Points, in no order, along strands that fork and pass close to each other.
In the rows, zero is written as 128.
Two points are linked if the straight distance between their rows is under 105. Some points are linked to none.
q_91: [ 83  92 107 125 173 141  66 127  90 114 118 114  96  90 149 161 108 173
 136 125 145]
q_933: [150 133 127 155  84  73 137 164  67 108 136 174 140 138  86 103 112 113
 112 128 135]
q_229: [102 178 148 119 100 197 164 111 115 141 145  96 153 152 119  84 115  76
 161 133  82]
q_353: [174  76  86  83  96 176 158 110 123 112 102 185  95 130 103 113 128 157
 120 147 114]
q_251: [148 101 123 149  99  98 163 114 155 114 190 162 123 208 120 133  96 126
  90 136 121]
q_286: [115 113 131 143 139  81 122 108 108 121 119  61  78 102  93 105 122 103
  95  74 158]
q_934: [ 87 135 124 101 170 197  77 115 108 124 147  97 122 139 151 172 134 174
 166 160 134]
q_890: [ 63 182 132 104 156 177  83 101  94 127 121  95 127 129 145 139 152 153
 169 125 140]
q_829: [ 93 171 135 185  83  98 144 146 120 142 141 142 187 142 115 117 121  82
 114 143 145]
q_402: [130  66 108  79 127 175 158  64 159 110 131 139  72 147 144 116 108 147
  95 116  90]
q_51: [109 149 146 100 139 194 151 152 200 134 117  61 140  89 144 123 130 124
 166 138  94]
q_883: [115 107 129 167 149  40 107 127 103 140 176 111 177 187 142 116 134  90
 128 123 127]
q_804: [135 149 156 175 125 100  88 186 161 115 122 128 145 116 144 167 123 109
 144 106 175]
q_375: [141 137 131 101  88 125 163  83 120  94 144 125  61 198  98 105 114 131
 119 103 145]
q_559: [ 82 134 122 193 140 112 107 154 136 133 123  50 110  93 122 165 125 104
 121 113 161]
q_381: [109 143 102 141 115 132 149  83 129 125 156 128 135 153 111 115 126 129
  66 103 117]
q_613: [123 122 138 163 159 131  85 161 173 153 150 160 180 132 179 179 125 144
 151 172 134]
q_406: [159 165 146  93  88 207 167 162 166 123  83 149  90  92 117 115 121 121
 176 137 109]
q_941: [170  96  94 126 143 157 159 138 166 138  94 117 106  75 106 164 144 184
 100 145 124]
q_773: [151  99 158 143 162 105  48 176 171 131 125 167 150 115 194 171 113 132
 157 135 149]
q_506: [155 107 112 184  88 103 165 140 134 121 180 147 161 173 100 139  98 112
  75 146 120]
q_191: [ 89 170 138  89 143 159 127 108 132 133 102  90 117 105 139 108 154 132
 155 112 121]
q_633: [ 98 135  93 203 109 125 151 137 153 135 137  84 153  97 107 156 124 102
  63 123 132]
q_224: [178 124 130 191 156 157 117 162 160 135 151 135 142 144 105 183 104 159
 104 190 137]
q_936: [ 85 120 160 121 143 122 107  97 104 161 154  93 172 170 169 107 135  81
 160 157 108]
q_790: [121 208 101 135 122 148 152 138 137 119 127 161 194 124 108 146 173 177
 115 131 122]
q_500: [ 89  96 123 146 165 105  63 163  88  98 122 113  93  82 138 149 119 145
 131 112 141]
q_346: [110 173 146 101 110 200 130 166 209 114 103  90 137  76 150 124 127 107
 152  97 117]
q_984: [137 141 108 107 133 195 166 124 154 118 147 107 151 127 120 134 141 163
 122 137  86]
q_860: [122 137 162  57 115 141 110 124 110 135  97 193 134 107 179  87 136 123
 173 136 121]
q_329: [135 112 109  95 159 171  91  94 116 117 153  84  88 168 134 164 138 181
 158 137 146]
q_276: [154 125 150 129 159 154  96 157 148 135 111 133 100 117 135 174 131 166
 163 159 166]
q_222: [ 84 136 118 153 158 118  46 174 157 128 106 132 136  89 189 181 126 134
 143  75 176]
q_203: [130 169 128 102  99  86 159 118  85 135 113 186 161 129 123  91 153 128
 118 129 130]
q_238: [173 118  91  92  99 172 190 129 148 134 104 185 137 111 106 105 140 154
 108 143  77]
q_821: [109 169 121 119 108 218 176  94 124 110 155 106 172 153 115  77 107 117
 125 119  60]
q_549: [123  91 151  76 129 132  92 133 125 149 118 209 156 111 198 122 125 136
 164 169 110]
q_826: [136  67 130  97 139  74 149 105 120 165  91 147 107  71 131  74 125 100
 115 115 108]
q_270: [172 115 150 124 104 123 142 150 123 138 116 115  96 141 100 128 124 115
 162 155 147]
q_716: [130 117 135  72 147  93 149  95 115 166 105 143 136 109 148  84 158 120
 137 135 104]
q_390: [172 176 145 122  83 117 165 173 138 134  76 156 100 106  77 118 139 118
 149 129 174]
q_878: [ 92 138 116 204 130 143 127 162 167 134 127  59 124  96 108 186 121 129
 102 129 148]
q_220: [158 121 107 115  94 116 208 111 134 156 105 138 110 106  96  92 134  91
  93 101  88]
q_39: [100 133 120 140 172  60  96 104  91 149 160 109 177 188 161 137 157 127
 160 127 140]
q_685: [142 156 149 144 201 166 121 142 185 157 138  72 151 161 142 170 153 155
 181 175 121]
q_293: [125 123 152  96 119 118 123 102  78 144 152 125 133 174 147  89 123  91
 170 145 120]
q_831: [145 109 171 110 124  79  77 162 119 124 122 203 162 135 173 127 119 118
 178 158 127]
q_614: [ 92 117 138 187 109  81 141 142 136 144 104 133 153  68 125 102 110  68
  74 109 124]
q_451: [166  98 111 161 137 101 140 130 152 108 139  74  72 144  86 150 127 153
  90 107 162]
q_299: [118 141 163 106 140  92 113 147 143 145 111 105 133 134 150 132 141  94
 174 135 156]
q_117: [159 181 145  93  74 170 149 164 156 112  72 160  84  91 112 119 139 116
 163 118 164]
q_879: [113 170 129  97 114 174  86 148 165 111  95 160 140  59 175 142 147 126
 124  84 151]
q_312: [143 130 144  94 103 158 175 108 108 167 122 134  99 136 133  88 104  68
 178 147  80]
q_608: [186 115  99 163 162 117 142 130 157 127 134 101  98 141  83 173 139 176
  94 128 154]
q_957: [166 121 110 111 104 137 178 149 144 147 110 210 167 105 125 124 139 154
 111 169  89]
q_747: [141 156 120 197  95  95 160 159 137 152 161 139 191 157 100 153 133 109
  94 157 125]
q_859: [163 143 153 165 138 104 108 184 139 114 105 143 110 113 109 157 128 146
 146 138 177]
q_555: [100 114 135 179 137  55 109 172 128 115 102 132 126  52 119 125 111  91
  91 100 139]
q_180: [166 134 141  98  99 207 152 163 172 140 101 165 113 107 132 133 114 140
 175 172  93]
q_590: [160 155 146 155 108  39 150 153  99 135 130 137 163 161  94 111 139 100
 131 139 152]
q_206: [ 72 147 144 195  97 107 129 151 123 137 120 128 169  97 121 116 109  62
 100 117 147]
q_413: [166  52 114 136 139 119 117 155 126 112 114 125  87 100 105 143 104 148
 119 145 132]
q_527: [122  99 123  91 114 213 145  89 124 116 121 105  94 115 128 126 101 134
 111 124  95]
q_997: [119 158 114 118  89 189 167  86 120 106 168 137 143 181 119 106 113 123
 103 120  88]
q_374: [101 113 118 185  90 116 107 124  76  79 169 141 137 149  98 124  85 111
  66 109 124]
q_979: [ 94 169 114 123 146 124  83 145 169 139  96 137 148  78 188 168 150 143
 128  81 157]
q_288: [ 78 166 112 126 155 104  89  80  63 130 139 116 133 150 138 120 152 146
 130  90 156]
q_904: [141 122 135 153 140 109  31 181 154 109 124 146 148  97 185 172 117 118
 155  86 159]
q_385: [ 82 110 109 111 160 151  75  85  74 106 123 119  85 113 142 130 125 174
 122 113 148]
q_670: [ 81 133  91 174 130 114 134  94 133 133 146 105 147 118 126 129 128 118
  64  97 128]
q_123: [130 115 139 144 129  67 120 121  88  98 149  72  77 144  85  98 131  92
 109  83 151]
q_367: [122  87 113  86 144 107 149  52 142 117 119 157  84 132 131  90 129 154
  76  98 116]
q_924: [ 76  94 137 161 161  90  76 161 110 110 101 113 104  48 144 130 112 113
 108  90 134]
q_151: [175 171 144 156  99  72 171 170 134 137 106 146 135 130  80 120 140 114
 133 136 167]
q_298: [145 130 119 159  74 119 124 128  62  83 167 166 128 183  91 116 102 124
 106 131 136]
q_797: [118 157 144 125 169 179 132 153 206 133 133  65 162 118 145 154 145 137
 180 146 108]
q_973: [174  77 117  74 125 201 137 129 140 138 109 167 103 125 127 127 124 165
 154 186  98]
q_852: [148  68  98 122 144 108 146 133 150 129  98 100  80  74 113 135 131 144
  91 124 135]
q_144: [ 96 163 162 124  78 193 126 118  80 133 150 116 135 163 127 111  96  77
 169 151 119]
q_718: [121 131 164  95 105 131 147  77  80 167 131 134 126 156 127  69 110  63
 162 120 103]
q_615: [ 98 190 107 147 131 117 136 133 134 135 132 152 206 149 147 151 161 157
 129 140 125]
q_235: [132  74 143 121 166  58  97 148  88 134 143 175 167 141 166 122 126 138
 149 161 109]
q_629: [175 117 110 172 181 149 139 145 182 154 139 109 128 137 107 189 135 172
 102 167 127]
q_921: [102 174  94 121 166 100 118  90  96 130 134  84 120 147 122 138 173 163
 125  88 160]
q_740: [122 141 156 115 109 114  87 154  92 117 120 187 143 132 143 128 126 144
 160 150 157]
q_529: [144  46 143 134 147  40 106 157  92 119 143 165 139 136 134 108 125  98
 122 143  88]
q_742: [127  83 117 192 111 112 113 173 100  98 151 140 136 106 110 145  85 116
  74 139 115]
q_972: [142 121 107 106 163  90 113  99 109 122 122  81  80 134 115 139 160 168
 134  97 168]
q_655: [147 178 107 123 120 172 176 139 140 118 141 136 181 127 103 131 147 165
 119 149  91]
q_841: [ 92 141 126 162 137 100 138 119 125 144 106  53 109  87 100 123 134  96
 106  97 161]
q_620: [160  79 101 136 133 152 129 110 148  80 150 157  91 180 116 162 107 193
  89 137 132]
q_96: [134 108 139 121 131 126 127 100 124 133 158  50  87 170 117 127 121 104
 134 120 144]
q_291: [168 104 123 101 152 135 110 103 136 100 143  86  53 178 106 151 140 175
 142 124 171]
q_313: [ 98 168 151 103 106 138 143  64  89 164 123 144 150 134 109  54 135  85
 142 100 102]
q_945: [ 81 174 134 105 162 164 153 109 169 129  99  87 156  60 130  91 156 127
 132  94  95]
q_450: [165 116 119  99  80 186 191 103 128 139 131 121 100 155 120  98 105  93
 157 135  73]
q_547: [165 114 111  95 106 216 187 114 150 123 130  97 105 137 116 125 112 121
 137 136  69]
q_225: [109 153 160  87 109 145 122 134 139 140  99 136 120  98 154 105 128  96
 158 123 141]
q_373: [117 173 127 115 113 208  88 158 197 117 105 115 147  65 169 152 135 124
 132  87 138]
q_989: [167  47 120 132 144  84 105 159 114 107 119 165 109 113 119 124 129 148
 121 151 120]
q_585: [108 148 148 111  81 194 114 124  66 113 127 155 111 138 128 107  93 114
 156 146 127]
q_528: [102 126 125  99 155 126  78  75  60 111 150 117 101 158 143 112 131 148
 140 121 144]
q_140: [140  90 104  81 164  88 154  72 161 135 146 137 112 159 154 126 157 165
 100 118 114]
q_174: [129 104 146 145 139  33 106 117  86 103 160 117 125 167 117  97 128  89
 115  86 122]
q_645: [113 177 130 103  94 111 159  74  69 139 128 165 151 151 103  69 141 112
 109  99 116]
q_82: [122 115 153  97 161  95 121 112 123 157 135  52 117 165 136 126 152 104
 167 138 142]
q_118: [139  92 124 158 124 131 117 121 124 113 169  81 102 162 114 149 101 132
 106 140 141]
q_315: [133 146 126 101 119  93 145 138 116 145 113 210 178 112 154 120 158 158
 123 143 122]
q_557: [167  80 109 111 109  80 178 114 124 147  94 148  96  93 101  83 124 102
  99 104 115]
q_87: [153 136 146 196 173 148  88 173 167 141 141 152 154 134 146 194 109 147
 126 179 150]
q_395: [159 110 110  56 166  91 161  81 138 156 132 132 139 149 147 107 179 149
 128 118 100]
q_641: [ 98 176 125 153 143  90 103 130 110 143 139 145 204 171 153 153 154 140
 154 152 137]
q_931: [122  93 119 134 117 119 161  95 165  88 159 147  88 186 126 147  95 165
  84 129 134]

A fork is a point with three links. Follow the links from the first point to the second and name the forks in between, in order.
q_883 / q_527 | q_547
q_852 / q_629 | q_831, q_225
q_235 / q_500 | q_831, q_225, q_191
q_406 / q_367 | q_718, q_547
q_224 / q_529 | q_225, q_831
q_222 / q_629 | q_904
q_979 / q_934 | q_904, q_225, q_191
q_180 / q_936 | q_718

A fork is a point with three links, a tip a point with one. Leave the first point through the second and follow the links. Name the first fork or tip that comes.
q_381 / q_997 | q_585
q_313 / q_645 | q_742
q_555 / q_614 | q_620
q_557 / q_826 | q_547

Follow the links from the first point to the second, and from the first to the third. Name the last point that the two ways share.
q_557 / q_645 / q_883 | q_547
q_740 / q_934 / q_224 | q_225
q_549 / q_879 / q_291 | q_225
q_879 / q_860 / q_276 | q_904
q_293 / q_826 / q_878 | q_547
q_276 / q_299 / q_979 | q_904

Name the points in between on the shortest way along the links from the first point to the second, in order.
q_298 / q_203 | q_933, q_590, q_151, q_390, q_117, q_406, q_180, q_973, q_353, q_238, q_957, q_315
q_614 / q_82 | q_555, q_924, q_500, q_91, q_385, q_528, q_288, q_921, q_972, q_291, q_329, q_934, q_890, q_191, q_225, q_299
q_313 / q_220 | q_718, q_312, q_450, q_547, q_527, q_402, q_367, q_140, q_395, q_716, q_826, q_557
q_941 / q_299 | q_852, q_413, q_989, q_529, q_235, q_831, q_549, q_860, q_225
